A landscape with many peaks, sampled at points; each row gives a point and its height.
From any point a climber steps to the highest of the 5 points nearest to it. It stops when none of these is higher. Distance is the straight distance between rows; heights are no part of it.
K_722: [-17   6  22   4   4  -8  11  -6]  h=612
K_904: [ -7 -15 -12 -15  23  13  -3  -6]  h=490
K_778: [ 15  19   8  -6 -19 -15   5   8]  h=274
K_219: [-17  13   9 -23   6  -1 -13  -7]  h=524
K_774: [-18   5  14 -10  12  -5  -3 -10]  h=437
K_361: [ 16  25 -27  -8 -17 -19 -19 -10]  h=558
K_81: [  4 -21 -13   8   6  34   0  -2]  h=584
K_780: [-12  16  19  -9  -4  -7   2  -6]  h=520
K_223: [ -5  24   7 -19 -11  -1 -13  -6]  h=543
K_763: [ -3  25   9 -16 -12  -6 -10  -5]  h=538
K_321: [ -2 -15 -11  10  -3  47   0   6]  h=700
K_414: [ 11  23 -30  -1 -14 -32 -12   0]  h=808
K_565: [ -5 -16 -13 -22  21  14  -5  -5]  h=563
K_996: [-13  -8  11  22  18  -3   9  -6]  h=535
K_474: [ 18  20   1  -7 -19 -17   0   6]  h=332
K_973: [  4 -22  -4  14   4  34  -3  -1]  h=465
K_68: [ 12   1  -9  -1 -16 -41   3  29]  h=540
K_804: [ 18  15 -13  -2 -16 -29  -2  13]  h=526
K_342: [  2  26  -5 -19 -18   0 -23  -6]  h=561
K_396: [-18   3  26  13  -2  -8  22  -1]  h=582
K_875: [-16   0  13   1  15  -7   3 -11]  h=333
K_980: [  0 -15   2  19  -1  44  -9   9]  h=56
K_741: [ 14  21 -26  -4 -15 -33  -8   4]  h=699
K_300: [ -1 -19  -4   8  20  14  -1 -10]  h=537
K_302: [  3   5  22  -1 -20 -14  23   8]  h=572
K_517: [ -3 -15 -21  -3   1  43   7   1]  h=769
K_563: [  0   1 -15   0 -16 -47  -3  28]  h=541
K_214: [  2 -21 -13  -1  11  28   0  -8]  h=594
K_187: [ 17   5   0  -4 -19 -31   7  20]  h=417
K_480: [ -4 -19  -8  -7  23  12  -2  -9]  h=471
K_354: [  3 -20  -1  19  18  14  -3  -6]  h=509
K_687: [-16  -6  14  11  18  -6   6  -8]  h=550
K_101: [ -9  -8 -16   2  -4  49   6   6]  h=779
K_628: [ -5 -19  -3   2  22   9  -3  -9]  h=521
K_329: [-16  -3  19  21  10  -9  17  -2]  h=595
K_59: [  2 -19   3  28  16  10  -1  -5]  h=602
K_988: [ 17   2  10  -5 -22 -26  16  17]  h=484
K_462: [-15  19   5 -28  -3   2 -21  -8]  h=522
K_978: [  6  18  15  -8 -18  -9   8   4]  h=494
K_137: [-15  -3  -6 -26  21   5 -12  -6]  h=466
K_431: [  1  22  15 -14 -16  -6  -1  -2]  h=504
K_759: [ -3  15  23  -4 -15 -10  14   3]  h=573
K_239: [ -2 -16   8  28  19   0   5  -4]  h=891
K_165: [ 18  25 -20  -8 -17 -24 -11   0]  h=652
K_663: [-12   8  27   5 -10  -8  21  -1]  h=583
K_505: [ 16  27 -17 -14 -19 -11 -19  -7]  h=597
K_791: [ 18  10   6  -5 -24 -24  10  17]  h=354
K_48: [  1 -20 -17  -8  15  26   2  -5]  h=601
K_634: [-15  -5   1 -17  19   3  -7  -8]  h=431
K_75: [-8 13 25 -3 -8 -7 10 -3]  h=567
K_208: [  3 -24 -10   7  15  24  -2  -8]  h=556
K_284: [-17  -3  17  13  14  -7  11  -6]  h=743
K_327: [  7  10 -19   1 -14 -43  -3  18]  h=606
K_471: [ 10 -17   8  34  12  21  -3  -1]  h=470
K_861: [ 18   7 -10  -4 -17 -33   4  21]  h=407
K_14: [  7 -21  -4  19   4  32  -4   0]  h=377
K_859: [  2 -20 -20 -16  14  29   3  -4]  h=685
K_385: [ -3 -16   5  21  21   5   1  -9]  h=633
K_885: [ 10 -20   5  26   3  33  -7   4]  h=285

Call two points neighbours if one is among the 5 nearest of the other. Go from one point of each pair to the other, from neighbour to neighbour, staying as high as possible. Name the lowest point that can't be avoided.
K_101 / K_284 | K_300
K_414 / K_101 | K_780
K_284 / K_239 | K_687

For each start below, name the point where the climber stops.
K_988 | K_284
K_75 | K_284
K_778 | K_284
K_219 | K_414
K_904 | K_101
K_480 | K_101
K_462 | K_414
